A landscape with many peaks, sampled at points; each row gives a point and its height.
A climber steps from a point to the highest of its 2 nearest points, and stops where none of them is higher. Distance is the straight distance between rows; heights are no part of it.
J_564 (h 358): -51   1   0 -46  42  -9  19  32  22 -61  28 -23 -56 -58  34 -26  44 -30 -11 -13 -74  32 -42  14
J_214 (h 484):   6 -18 -77 -24  30  55  15 -11 -31  11  20  12 -12  55  18 -37 -52 -18  -7 -69 -20  28  43  94
J_459 (h 607): -35 -41  95  21 -15  28   4  56 -66  25  70 -16  17 -15  -9  22   1  -3  -4  72 -51  47 -63  -8
J_497 (h 561): -13  -6  55 -22  17   5  24 -44 -33 -69  -8   2 -33  54 -11  31  52 -32   5  30  -1 -33 -20 -24
J_683 (h 69): -33 -76  13  13  -2 -69 -36  -6 -10  -3  -9 -38  29 -53 -11 -96  38  89 -48  35  22 -12 -55 -45
J_81 (h 536): -31 -14 -76 -31  -5 -48 -26  31  10  -5 -11  11   6 -42  53 -16 -15 -35  39 -19 -46  -1  39  37
J_631 (h 651):  77   5  97 -11  15  53  31  22  25  22  14 -13  -6  27   3  34   9 -37 -11  17 -26  -7  -7 -21
J_338 (h 468):  -8  -8  49 -36   7  18 -40  33  13   9 -13 -63  23  19  14 -10  -8   3  -5  48  13 -47 -27 -36
J_267 (h 613):  61  20  91 -11   9  69  50  22  65  14  48 -16  14   7  -4  28  -9 -31   6 -10 -63 -26  -2 -94
J_964 (h 563):  98  29 -95 -23  40 -29  49 -11 -18  13 -19  52  57  28  43  24 -30 -45   1 -33   8  21  -1  48
J_643 (h 621):   4  12  28  13   2  28  -6  22  34  33   9 -34 -22 -24  -5 -15 -21  23 -13 -30  10   7  19  -3
J_155 (h 594): -10  19 -15 -70  21 -10 -39  44 -24 -35  -6 -10 -39 -16  14 -38 -14 -60  16  53 -99 -38 -23   1
J_919 (h 572): -27 -11  62   0 -31  24 -22  20 -57   4  41 -22  -9 -39 -34  -6 -14  14 -12  63 -33   7 -39 -30
J_359 (h 66):  39  33  26  -9 -19  54 -43  -6  16   7  32   1 -36  -8 -19 -56 -31  61   8 -10  41 -41  80 -14
J_944 (h 557):  13  35 -43 -75  26 -39 -34  43   6 -34 -71 -17  28  -7  36 -45 -43 -46   3  29 -17 -50   3   2
J_984 (h 724):  15  -1 -33 -16  13 -47   4   0 -37 -45 -45  34  28 -11  15   2 -34  36 -49 -94  40  60 -21  18
J_372 (h 477):  25  58  15  48   5  -5  35 -15  -6   3 -12  -3 -42  35 -46  43 -26 -27  20   5   4 -16 -11  -6
J_295 (h 545):   8 -35 -32 -19 -43 -67  -4 -31 -11 -60  -5   6  -2  -9  19 -15  45   6  36 -38   8 -35  53  28
J_989 (h 431):  25  29 -24 -34 -36  57   8 -24  89 -13  -3  68  31 -39   2  38 -15 -23 -18  71  37  -7  23 -44
J_677 (h 575):  46  13  10 -44  15  52  47 -14  53 -63 -21  11  17  28   6  -1  12 -29 -37  -9  30  -6   8  -6
J_342 (h 38):  -2  31 -26   1 -35 -23 -41  15  11  -1 -26   5  -8 -60 -32  -3 -42 -14  -3  45 -14 -18   0 -25
J_501 (h 517):  66  18 -87 -10   6  47  48 -23 -25   0  19  51   2  58   4 -18 -33 -10  -3 -37  -5  27  37 102
J_828 (h 244):  33  -4  16 -24 -10 -37  11  29  68 -11  21 -45   5 -30  39 -10  39 -21  35 -12 -21 -44  18  -3
J_538 (h 140): -17  47 -31  -4  32   9  36 -16  16 -50 -15  38  -7   0  20  10  31   8 -15  40  54  30 -11  61
J_696 (h 387):  28 -48  75  57 -58  -1 -11  29 -84  62  64 -18   0   9 -26 -20  -4  48 -11  46 -35 -16 -14   1
J_673 (h 330):  44 -35  51 -18   2  69  -8  -2 -15  34  39  -7   0  80  41  25  14  -6  28  26   9 -40  47  27
J_270 (h 340):  29 -31  78  43 -25  26 -16  16 -57  78  57 -40  -5  50  -7  -7   3  58  19   6   5 -39  21  10
J_180 (h 452):  16  43  21  45 -19 -13 -45  19  12  61   1  -9  -3 -52 -46 -21 -23  57 -34  62  53  -8 -23 -30
J_383 (h 353):  24 -23  11  -8  27  59  21 -32 -14   8   0 -14   1 102  25  29  -1  -1  23  -2  42 -10  24  60
J_565 (h 466): -52  25  16  22  -1  50 -18 -26   6  13   0  20  -9  -7 -21  12   5  50 -15  50  78  30   7  30
J_293 (h 396): -80 -66  -1 -51  20  23   0 -10  12 -61 -18 -11  17  11  38  -4  20 -49  21 -44 -68  25 -35 -33
J_531 (h 602):  -6  33  12  35 -29  30  32 -34  14 -38 -36  -2 -26  14 -76  12 -65 -20 -42 -48  13   8   9 -51
J_104 (h 535):  22 -39  -5 -15  54  60  46  15  50  63  11 -21  38  58  40  34 -10 -61 -24 -46 -34  20  -9 -11
J_977 (h 620):  33 -18  -9 -41  19  61  81   9  80 -13  -6  24  71  58  35   4  21 -48 -49 -53  27  10  12   9
J_392 (h 264):  10  17   6 -12  36 -49  38  58  80   9  24 -60  -1 -73  41 -15  27 -24   8 -47 -49   3 -12  -3
J_307 (h 604):   1  41 -69 -20   5 -22  11 -27 -12 -41 -61  37  30  30  28   3 -26 -28  46  18  46 -44  41  24
J_681 (h 405):  87 -25  38 -31 -22 -58 -28  19 -25 -38 -39 -35  12   5  -7 -29  -3   4 -37 -25 -27  -6 -35 -10
J_545 (h 606): -32  37 -55   9  30 -30   1  44  51  35 -20  41   3 -31  43  41 -13 -85  27  47 -52   5 -30 -13
J_965 (h 502):   5 -34   4  15  17  58  51   5  81  53  18  17  58  27  15  54  20 -44 -16 -44 -35  12  14 -46
J_284 (h 104):  13 -45   8  15 -43 -51 -28   4 -54 -16  42  38 -37 -52  16 -25  82  51 -13  38 -28  19 -15  52
J_962 (h 695):   9   2  -5 -14  -7  55  14  -9  -3 -16  -8  54 -13  25 -16  17 -25 -59 -12   2 -83   6  15 -18
J_702 (h 343):  -2 -55  59   3 -33  39   4 -25 -23   0  10  28  12  29  13  54  33  -9 -11  24  -8  20  -9  -1
J_826 (h 183): -54  -2  67  47 -10  18  -5  22  13  62   0 -48  42  32   3  74 -13   1   8  49  37  -7 -50 -86
J_226 (h 544):   16    9  -23  -28   25  -40  -24   50  -31   31   10   -8  -45  -12   30   -6  -11  -64   40   34 -101  -41  -20   30
J_303 (h 410):  23  10  -3   3 -70  62 -10 -29  42  -1  14  86   1 -32  -1  33 -19  10  -5  60  25   7  50  -7
J_23 (h 196):   2 -52  60  31  23  36 -30  24 -28  78  25 -21 -27  -4 -17 -72  33  84   9 -41  30  20  45  11
J_273 (h 600): -24 -19 -62 -15   4 -38  35 -57 -21 -66  11   1 -19  49  14  -6  28 -32  62 -44   4 -49  64  24
J_660 (h 581):   5  -5  26  53 -46  12  23 -32 -12 -12  -7   2 -26  11 -51  27 -24   1 -20 -62 -12  31  20 -21
J_732 (h 411): -52 -30  25  27 -51  25 -18  32 -22  43  42   1 -14 -61   1  14 -26 -13  19 -10 -89  58  -1 -10
J_327 (h 297):  41  22  16  54  -2 -20  36  -6  -4   6  23  12 -66 -43 -39 -17  18  32 -21 -63 -18  46  15  50
J_666 (h 203): -42  31   2  27 -17 -42  21   2   4 -25  34 -16 -45 -37 -11  33  26 -47  53  31 -50 -43   4 -46
J_143 (h 155): -96  13  37  52  -6   0 -33   9  -3  47  45 -28  -6 -15  -3  10  24  65  35  33  65 -33   7 -53
J_872 (h 533):  33   8  -2  14  30  -4  45 -86   2 -47 -15  85   8  64 -23  59  56 -34  14  -3 -34 -49  44 -17
J_141 (h 57):    6  -43   19  -16  -24  -59  -44   13   10   13   20  -41   21 -105  -33  -99   44   79   -1   42  -20  -21  -30  -43
J_861 (h 588): -37 -23   1  58 -10 -54 -24  49 -21  81   2 -17  11 -13  20  47  -8 -21  -2   6 -39  45 -71 -18
J_520 (h 403):  59  10 -41  51 -52 -16   1 -35  -7  54   0   7  -5  27 -26  23 -51   1  41 -39  11 -23  69  10
J_142 (h 224):  28   6  32   4 -42 -60  -4  27  34   3  59 -35 -11 -50  16  13  50  -1  70  30 -25 -73   6 -46
J_864 (h 635):  41  12 -57  16 -23 -42   7 -50 -18   5 -56  50  60  49  -3  46 -26 -17  33  -2  37 -20  36  -1
J_691 (h 632):  42  24 -24 -73  -7 -22 -19  15  -4 -59 -18  45 -37 -33   5 -18  -7 -57  -8  41 -74 -15 -18   7
J_92 (h 622):  54  -7  53  33 -13  32  -5  45 -16  91  25  -1   4   5  21  28   4   9 -25  29  -4  32 -25  61
J_298 (h 458):  56 -17  37  -4 -53 -29 -18 -28  32 -13 -22   7  44  -8  -6  23  31  24 -21  42  58 -27  -8 -37
J_382 (h 457): -52 -46 -34   9  -7  12  34   7  74   7  -2   2  43 -26  25  23   1 -52  11 -67 -60  42 -14 -40
J_738 (h 380): -21  21 -21 -57   4  35 -24  -4  47 -25 -46  -8  49 -37  15 -18 -37  -2 -38  44  54   4   0  -5
J_604 (h 543): -12  -6  17   6  16 -25  34 -67   2 -74  -7  37  -6  47   2  54  79 -32  43  19 -17 -56  27 -45
J_544 (h 120):  39  13 -30 -31  45 -24 -26   4 -49   0 -11 -30 -17  35  13 -71   1  28  53   6  10 -50  58  84
J_219 (h 299):  82  27 -12  17  20  30  76 -11  53  13 -18  46  42  55 -37  27 -20 -43 -48 -55 -17  -8  22 -40
J_200 (h 538):  60  19  43 -25 -18  38  19 -14  36 -33  21  12 -28 -11  -8   1  17  -4 -18  41  27 -20   8   8
J_215 (h 173): -44 -37 -37 -14 -35 -22  -2 -28  21 -71 -14  59  16 -38  35  22  35 -29 -13 -18 -20  47 -12 -12
J_207 (h 188): -56  14 -20  12 -23 -37   6 -29  25 -69 -12 -18 -10 -41 -18   1  11   3  17 -18  37 -19  31 -35
J_147 (h 608): -28 -48  59 -14  55  43   2  41 -50  50  -4 -32  23  60  33  40 -10 -52   2  11 -71  28 -64 -28
J_720 (h 179): -60 -31 -49 -29 -38 -27 -25 -43  26 -80 -18  17  27 -73  12  -9  20  11  -1   1  27  14  26  -6
J_84 (h 117): -43   6   9 -19  16  12 -13  -6  47 -14  27 -39 -13 -20  18 -41  36  56  35 -20  51 -54  65 -23
J_581 (h 356): -41 -93  38 -30 -17  38 -31  -1 -25 -13 -15   7  34  38  47  11  33   6 -19  16  11  29 -25  28
J_801 (h 26):   1   2  -5 -30 -65 -13 -70   3  24  10  -7 -33  15 -75 -47 -45 -51  21  21  50 -26 -46   0 -58
J_224 (h 670): -16   7 -12 -37  30 -28 -17 -12 -17 -77 -57  -8   5 -26 -26 -20 -23  26 -66 -56  54  49 -42  -7
J_608 (h 345):  -5 -58  36 -21  21  43  -3 -26 -49 -14 -15  16  10  87   9  31  12 -35  -3 -13 -49  -2   0  -2
J_707 (h 448):  44 -45  14 -39 -23 -75 -66  39 -62 -32 -48 -34  22  19  -7 -66 -33  27 -44   0 -34 -22 -74 -17
J_712 (h 447):  14  15 -25   2 -35   8  22 -15  91 -13  -1  73  33 -70  19  48  17 -33 -21  36  16  32   0 -19
J_184 (h 192): -15 -10  34  38  -8 -20  -9  40  41  63 -17 -19  61  17  43  57  34  -5   3  76  43  -2 -70 -42
J_329 (h 355): -20 -47  34 -66  36  48 -23 -20 -11 -45 -56  21  47  73  24   5   9 -27 -19  16 -44  -8 -18 -33
J_202 (h 539):  38 -22 -12  67   8 -89   4  18 -10  81  23  15  14  -9  36  78  25 -24   1   3 -32  47 -74  13
J_783 (h 275):  48  30 -11  46   4 -26 -29   3  -5  76   4 -26  21  20 -15 -33 -20  78  53 -20  67 -28  60   8
J_164 (h 409): -83 -71  19 -33 -49  24 -39 -61 -13 -53 -27  -6  45  25  -1  19  26  19   4  46  43  -7 -10 -54
J_958 (h 210): -19   8  11   4   0 -53   6  40  28  25  21 -30   5 -24  16  36  32 -58  62  43 -61 -51 -25 -52
J_546 (h 584):   34   10 -109  -26   39   -7   44   -6  -40    9  -10   29   56   30   66    5  -33   -5   29  -46   38   27   -2   86
J_445 (h 655):  46  35   8  18  -2  41 -24  38   4  67 -13  42  -3 -10  16  -3 -20  26 -44  51  21  44  -4  80
J_730 (h 460): -49  69 -77  44  61  29  35  -5   6  25   0   3 -21  21 -31 -41 -28  25  35 -34  40  19  53  35
J_981 (h 497):  77 -46  26  49 -14 -80   7   3 -43  71  24 -22  -4   5   5  49  16 -13  -5 -36 -43  31 -52  11
J_786 (h 654): -65  34 -24  45  -6 -28 -23  48  27  60 -18   4   8 -33  23  49 -16 -41   0  60  -4  27 -57  -9
J_68 (h 79):  37  15  31 -53 -30  20 -63  -8   7  -6  29 -35 -25 -20 -18 -56 -13  48  11  52  24 -87  48 -31
J_462 (h 42):  15 -30   7 -17 -59 -31 -71  38  14  19   5 -43  20 -91 -17 -72  -2  44  25  21 -50 -25  -4 -32
J_756 (h 321):  93 -11  49  -9 -26  12  12   5   9 -23  -8  27 -18 -32  -4   6   7   1 -65 -17 -25  48 -16  27
J_913 (h 80): -50 -49  10   8  -1 -56 -50  19 -29  16   4 -19   4 -35  12 -60  53  62 -11  15  14   5 -30   4
J_817 (h 390):  21  19 -29  -8  19 -71 -38  27 -46 -26 -27  31 -14 -20  -2 -19  10  44 -34   4  14  25 -35  42
J_192 (h 127): -23  -4 -37  27   1 -27  17 -33 -39  -3  39  29 -51  12  29  39  54 -15  44  27 -15   9   4  69
J_43 (h 523):  71  37 -31   8   3   4  65 -41  19 -32 -12  81   4  58 -24  31  21 -41  14  -7 -12 -30  42  12
J_646 (h 329):  -4  23   0  39   4 -58  22 -16  35 -23  23  -8 -43 -92 -32 -39  56  49  23 -55  23   6  45  -1
J_729 (h 509):  -7 -27 -37   9 -48 -60 -39 -28 -62 -27  -7  37 -16   0  -1  -8  19  25  16  -8  -4  -8  29  39
J_877 (h 332): -76  13 -24 -16  33  10  58  36  55 -30  34 -38 -31 -43  20 -37  27 -36 -27 -56 -46  19 -20   4
J_645 (h 438):  -5  33   9  28 -31  64 -29 -33 -26  12  -8  59 -14  40 -28  20 -17  45 -10  91  86  12   9  40
J_547 (h 414):  17  38 -27   7 -38  63  -4 -25  15   3 -30  71  18  21  -5  23 -47  15 -13  50  70  15  40  38
J_216 (h 494):   5 -48  34  52 -71  -4 -20 -13 -57  64  56 -24 -15   2 -28  26 -33  23  49 -23 -34 -17  60 -35
J_2 (h 433): -22   2 -36  -3  48 -76 -43   4 -83 -27  -4  39 -37 -14   4 -61  50  70   9   9  30   6 -29  56
J_824 (h 434):  -3 -56  27  -6 -52   0 -17 -52  17 -29 -23  22  56  30  10  36  43  13  12  35  55 -27  11 -46
J_796 (h 440):  41 -35  54  63 -42 -38  -9  24 -60  58  22 -16 -12  11 -28  22  -5  24 -18 -10 -30  14 -35  -7
J_190 (h 446):  -2  14  41  23   8 -10  -1   4 -46  -5   1 -48 -46  21 -34  12  -7  -8   1  -8 -22 -23  -3   3
J_66 (h 282):   7  69 -75  77 -15   1  87 -33  48  20  -4  14  30  40 -51  41 -46 -16  19 -54  54  12  26 -20
J_562 (h 422):  -8 -11  19 -29  45 -32 -30  29 -29 -21 -38 -45  -2  44  34 -16  21   2 -26  19  11  -9 -64  26
J_153 (h 346):  66  13  33   1 -10 -27 -31  19 -19   2  -8  10 -33 -51 -20 -30  -5  31 -64   3  -1  43 -28  35
J_103 (h 562): -19  40   8   9  -9  -5 -63  26   0  45 -50 -40  -2 -50 -65 -42 -68  37 -60  50  18   1 -35 -58
J_894 (h 170):  -71    3   49   19  -28    7  -19   10   18   17   37  -65   23  -13   -3   35    4   18   43   46   30  -36  -18 -101
J_386 (h 243): -82   4 -54  23 -27  42  35 -15  77   3   0  14  40  19  18  33 -28 -25  16 -40  56  -4  54 -34
J_232 (h 99):  37   6   8 -35  -3  -6 -49  19 -13   5  -3 -45 -16  23  -3 -63 -10  25  38  18   7 -93  52  23
J_640 (h 376):  13  10  16  44 -38  -9 -39  37   5  86  -8  -1  11 -17  -6  14 -33  20   4  44  15 -19  -3  -8
J_675 (h 680):  -7   5 -49 -37  34  47  53 -22  58 -38 -11  70  70  61  -6   9  18 -63 -40 -44 -14 -10  28 -23
J_294 (h 44):   1  49   7 -35 -26  -7 -26 -12   3 -29 -11 -16 -39 -83 -59 -13 -53 -26 -19  58 -53  -6 -42 -54
J_558 (h 195): -72   7  -7   1 -36 -33  27 -47  28 -76  14 -14 -21 -37 -19  29  37 -29  44 -12 -17 -49  18 -74
J_667 (h 138): -103    2   17   22   18   20  -33   -9   40    1   39  -47  -25  -44    6  -20   38   68   42   -6   70  -24   39  -60
J_785 (h 384): -31  21   4 -26  66 -10  -7  48  -7 -20   5 -22 -68 -41  10 -43   7   4 -34 -43 -46  35 -27  26
J_855 (h 52):   -1   43   21  -28  -39   33  -24  -46   -8  -21  -22  -30  -40  -28 -104   -4  -78   16  -52   32   11   -5  -11  -76
J_527 (h 357):  18   2  -7 -57 -11 -27 -11  -3  57 -48 -59 -15  83 -52  23   1   1   6 -38  22  63   8 -30 -28
J_923 (h 137):  46  -7   6   7  51 -33 -11  -1 -55  16  -3 -15 -28  21  -7 -72  52  63  32 -14  17   4  31  63
J_106 (h 492): -58 -24 -78 -64  17 -71 -33  31  -7 -56 -32  -4  13 -35  55 -47   3  -9  30 -42 -16 -16  14  25
J_178 (h 681): -24  48 -23 -33  34 -21 -79  38  -7   6 -68 -42  -9 -49 -50 -63 -85   9 -44  23  -2  -3 -28 -32
J_561 (h 164): -38 -15 -40 -38  27 -32   4   5 -13 -57 -19  65  25  -9  67  17  37  33 -30 -20  62  63 -43  72
J_590 (h 359):  -3  25   1 -38  38 -52 -15  14  20 -39 -52 -46  39 -33  21 -33   9  20 -33  16  63 -10 -37  -2
J_555 (h 643): -33 -44  96  -5  19  39   4  45 -49  25  30 -47   7  33  21  29  22 -17 -25  26 -33  46 -63   2
J_254 (h 443):  52   8  15  52 -55 -22  -3 -10 -13  55  37 -11 -27  13 -45  38 -42   2  56 -25 -30 -50  60 -42
J_54 (h 556):  23  80 -28  27  37  65 -20  29  -6  68 -23  41  -9   8  -4 -39 -42  45  -2  45  53  45  30  77
J_160 (h 501):  76  77 -26  25  13  -7  73 -14  34 -16  -7   7 -14  37 -36  16 -16 -27  19  -9  14 -20   6  26
J_231 (h 305):  83 -10  62  -3   9  42  52 -30  52 -10 -28  43  41  37 -28  43   6 -24 -66 -43 -18  29  -5 -42
J_669 (h 416):  -4  30  11 -12  39 -46  -8  25 -38 -48 -22 -51 -61  -3 -18 -31 -12  -3 -10 -41 -28 -10 -32  -2
J_371 (h 482):  36  83 -48  49  -7  18  87   8  68  35  81  17 -47 -13 -31 -10  10  -6  26 -33  -2 -13  32  36
J_404 (h 94): -36 -12   5 -39 -22  50  -9  -9  47 -44  11 -19   3  -1  18 -22  -5   3  31  -3  15 -44  48 -31
J_145 (h 58):  39  51  34 -14 -16  38 -33 -27 -12 -14  -2 -21 -46 -17 -83 -43 -50  52 -30  15  39 -24  44 -34
J_663 (h 92):  -8 -57 -14   5 -21 -52 -51   5 -32  -8  13  34  10 -72   4 -63  60  74 -55  45   3  30 -48  25
J_714 (h 757):  62   4  56  17  11  24   2  36   4  70   2 -47  -5  25   4  20 -23  -3 -15  -8   1   3  -7  17
J_305 (h 541):  66  20 -80 -14  13   8  70   8  16   3  21  50  22  24  10  -7 -18 -58 -18 -48 -20  16   9  62
J_921 (h 540):   2 -11 -13 -45   1 -48 -81  33 -40  -9 -60 -45  17 -20 -35 -93 -56  39 -49  31  -9 -34 -49 -29
J_318 (h 354): -31  30  22  54 -25  35  30  25  16  52  46  -8 -21 -27 -15  57 -30 -21  15   8 -32  15   8 -38
J_737 (h 576): -54 -12 -81 -12  10 -39   4  32  34  11   9  36  -5 -31  60  26   9 -67  24  -9 -62  22 -16  11
J_744 (h 449): -18 -19 -30 -64  31 -39 -44  28 -37 -41 -29  -3  -5  15  49 -22  14  -9   9   4  -6  -8 -26  32
J_482 (h 313): -10  32  11  44  19 -28  40 -20  12 -41  20   5 -76 -80 -59 -30  17  19 -23 -75 -18  45  10  -4
J_735 (h 495):  81  12  30   5 -31   1  -1 -19  21  -9 -10   0  18  16  -8   6   4  41   6  20  72 -30  34  13
J_287 (h 725): -15  42 -39 -15  40  63  54 -13  28 -30  -8  84   2  60 -14  12   6 -74 -32  -1 -42  -6   7  -9
J_947 (h 156): -46  -4 -17 -16  59 -11 -32  -2 -34 -35 -26  40  -4  -3  29 -20  25  58 -44  10  73  61 -43  62
J_168 (h 656):  21  11 -68  24  16 -56  21 -58 -29 -10 -73  65  65  58  -4  61 -40 -29  13 -64  32  15   8 -28
J_709 (h 372): -62 -50  38 -83  18  63 -42 -44   2 -44 -37   4  65  26  -1   0   7 -26   5  56 -39  -8 -55 -63
J_491 (h 565):  12  -9  83 -28 -18  57  17  22  34   3  58 -50   9 -13   0   8 -13 -25  52 -10 -68 -29   4 -91
J_641 (h 116): -17  -8   9  49 -14 -29   3 -15 -53  22  39  31 -51 -14  10  10  68  42  20  32   4  25  -9  74
J_570 (h 261):  -51   19    9   35   16   10   46  -24  -57  -39   49   -2 -103   -5  -42    6    9  -11    0  -47  -47   16   10   25
J_819 (h 485):  18 -17 -42  27   9 -46 -18  27 -49  67  38 -13 -40 -13  23  23 -10 -35  33   8 -74  -9  -8  42
J_157 (h 515):  -8 -30  92 -26  -1  34 -11  23  -3  10  19 -60  39  25  12  10  12 -14  43  27 -36 -43 -18 -73
J_507 (h 336):   8  24 -10  44 -28  16  -6  13  18  73 -17  13  10   9 -13  47 -66 -30  11  10 -11   3  17 -29
J_199 (h 328):  57  55 -67  47  36 -20   9 -19 -23  63 -12 -41   9  49 -19 -18 -49  52  72 -22  43  -4  43  35
J_256 (h 478): -60 -55 -13  24  -6  57  42  -8  70  36   6  26  60  17  33  53   7 -46 -21 -48 -25  73   5 -26
J_493 (h 599):  54  28 -18 -51  17 -49  -1  26  16 -52 -46   0   4 -19  13 -16  -8 -41 -14   3 -11 -20 -24   3
J_665 (h 311):  89  -7  51  -8 -24  16  18 -35  10 -45 -36  37  16  15 -25  27   2  -6 -67  -9  24  33 -26 -13
J_431 (h 77): -20 -62   8  40 -68 -34 -54   9 -16  34   8   7  36 -71 -12 -35   7  69 -46  40  -3  46 -55 -21
J_374 (h 61): -46 -48  19  62 -41   2 -55  14 -17  69  29  14  10 -65 -25 -29  19  91  -7  16  22  22   2 -34
J_876 (h 375): -88 -80  32 -42  -1  59 -26  -6 -23 -21  -8   6  28  28  54  14  33 -25  11  -3 -61  44 -35  -2
J_393 (h 211): -44 -20   7  14  18 -16 -10  28  27  19 -42 -55  38   1  32  18  -8 -12 -21 -24  19  27 -31 -20
J_559 (h 408): -59  54 -46  64  36  50  48   6  32  62  40 -16 -37  18 -14   3 -11   4  23 -30  19  14  30  19
J_304 (h 293):  36  34 -27  38  -1   3  79 -28  56   0 -10  12  30  54 -42  30 -25 -45   2 -65  23 -28  32 -54
J_302 (h 616):   8   9 -86 -18  19   5  59 -44 -16 -21 -14   6  61  61  50  10   4  -5  54 -33  63  -7  33  66
J_524 (h 537): -52 -25  84 -51   9  55  -9   3 -69 -43  33 -52 -27 -22 -34 -20  -9   6 -34  44 -37  38 -74 -26
J_705 (h 306):  -1 -74  53  12 -15  38  -7  11 -38  72  51 -37  28  71  47  35  30  13  25  11  -2 -16  13  15
J_209 (h 169):  -8 -15 -39 -27   4 -47  15  -4 -15 -72  -2  68  -6  -8  42  30  32  -6 -16 -36   9  44 -26  35
J_177 (h 134):  -7  36 -32  -3  14   6  24 -11  -6 -25   9  40 -45  17  18  20  12 -39  17  26 -17   3   4  53
J_108 (h 628): -42  43  -8  -4   3   6 -12 -24  -9 -62 -48 -16 -29   2 -59  -6 -50   4 -53 -20  49  16  -8 -15
J_247 (h 542):  39  59   2  34  10  17  56  30  71  26  39 -15 -30 -27  -9   1  -9   2 -12 -31  -3  -4  25  13
J_754 (h 225): -57 -16 -33   2  17  37  12  15  42  16 -31 -20  31  28  35  18 -36 -37   4 -30  23  10  12  -7
J_195 (h 352):  58  18  33  -3  13 -79   3  -3   5 -41   1 -35 -42 -90 -38 -69  59  49   0 -32  20 -23  20  -9
J_761 (h 574):   8 -34  16   2  69  44   6  27  -9  83   0 -17  16  69  51  42 -17 -61 -19  -1 -36  29 -39  17
J_6 (h 371):  82   3 -60  20   8  -9  10 -29 -25  54  -1 -15  36  56   2  12 -51  -8  58 -32  33 -26  42  42
J_711 (h 571):  27  47 -55 -66   2 -48  -8   0 -10 -66 -84  10  55  -6  24 -27 -40 -34  16  21  40 -73  24   2
J_746 (h 47): -33  56  -2 -19 -30  47 -15 -18  18 -33 -14 -18 -39 -39 -76 -13 -73 -26  -7  37 -33 -24  12 -83
J_186 (h 231):  45 -15  38  39  -1   0 -45  20   7  84  32   3   8 -14  -6 -54  17  95  24 -29  63  -8  56  -9
J_511 (h 162):  38 -36  46  32  54 -28 -20  16 -62  50  -2 -20 -42  -2 -45 -91  61  75  11 -41  28  10   8  19
J_111 (h 504): -35  52 -26  38  32  43 -21  -3  -1  41 -13  30 -16   0 -23 -39 -34  56  15  11  62  24  50  28
J_436 (h 435):  -9 -19 -32  -6  71  56  33  -9 -42  26  33 -30 -49  81  15 -10 -34 -41  -2 -54 -35  13  -7  69
J_464 (h 589):  -2   3  48 -38  19  33  -8  -9 -59 -47  12 -16 -48  28 -15 -16  20  -3 -18  65  -4 -32 -27  21
J_357 (h 437):   -6  -41    1    6  -20    6  -12   38  -43   65   65   -4  -26  -42   33   18  -14  -31   23    5 -101   26   13   35
J_916 (h 294): -40  -7  -8 -12  30   7  61  43  91   7  44 -60  12 -28  43  -5  44 -35   3 -65 -26   3 -11  -4
J_502 (h 385):   4   2  10   9  33  60   4  -5 -44  36  16 -22 -46  75  13  -9 -18  18  16  -4   5   4  20  85
J_37 (h 671):   4 -18   9 -38 -30  32  -8 -41 -38 -79  -8  58 -40  15 -20   7  -9 -33 -24 -10 -46   8  15   6
J_937 (h 388):  -4  10  18 -33  47 -27 -33  42  -5   2 -30 -63  25  25  20 -45  23  23  -2  19  44 -43  -7  28
J_82 (h 425): -71 -59 -10  -7  -8 -20   7   4  24 -29  -4 -49  12 -19  36   0  19 -24  20 -74 -35  25  -6 -14
J_90 (h 461): -37 -13 -20  18 -28  48  24  -2  70   6  -6  53  36 -30  26  49   4 -30 -37   2   5  67 -16  -9
J_662 (h 265): -44  41 -89  57 -29  32  81 -24  68  11  40  43  19  33 -22  29  -4 -28  35 -44  56 -10  54  -7
J_597 (h 549): -13 -33  52  60 -68   9  -9 -24 -88  16  26  -2 -31  14 -56  24 -29  16   3 -51 -39  29  23 -12
J_571 (h 406): -24  44 -28 -41 -19  82   8 -29  77 -21  -4  37  12 -42  -9   1 -41  11 -43  57  79  11  24 -20
J_943 (h 379):   56   -6   17  -30   -4 -100  -28   19  -15  -57  -16  -38   -9  -54  -14  -58   37   37  -22  -26   -6  -15  -23    5
J_249 (h 276):  34  46  18  45   3 -11  44 -14 -42  -3  42   1 -99  -7 -67  -6 -13   7   1 -40 -54   5  18  35
J_978 (h 382): -42 -12  13  61   2  31   4  24 -18  76  46 -30 -29 -28 -10  25 -34  -2   8 -50 -42  45  20  10
J_176 (h 652): -23 -19 -62 -11  21 -28  30 -68 -42 -47 -23   3  22  80  21  19  16  -4  44 -53  53  -5  25  34
J_133 (h 679):    4  -14  -64   -2    2  -63   25  -34  -43  -46  -52   22   36   42    8   20  -46    3    1 -107   40   25   -4    1
J_412 (h 474): -26 -22   3  -7   6 -37 -28 -32 -59 -60   8  15 -47  -6   1 -35  59  47   4   2  20  -4   8  55
J_739 (h 148): -73  37 -16 -19  76  17   1 -15  -2 -50 -29  13  -6   4  30 -12  39  39 -24  53 101  31 -26  63
J_637 (h 200): -25  -4  -3  24  35 -52 -12  41  20  58 -38 -18  51  27  55  43   5 -18 -16  33  38  25 -76   4
J_220 (h 389): -42 -44  33 -75  -3  33 -30 -67 -12 -61 -35  15  29  37 -14  19  35 -15 -18  96  25 -27 -45 -52
J_881 (h 407):  18  55 -51  49  33  29  63  -4  51  55  78 -21 -32  36  -7  21   2  -2  54 -17  16 -24  33  39
J_71 (h 631):  18  -9  23 -42  -7  11 -24   5 -57 -43  13  21 -63   0   5 -22   9  -6 -22  26 -58   1 -10  51

For each start below, name the point where the climber stops.
J_404 | J_287
J_249 | J_178
J_192 | J_287
J_826 | J_176
J_564 | J_287
J_738 | J_555
J_383 | J_176
J_303 | J_555
J_231 | J_176
J_294 | J_984
J_608 | J_287
J_702 | J_555
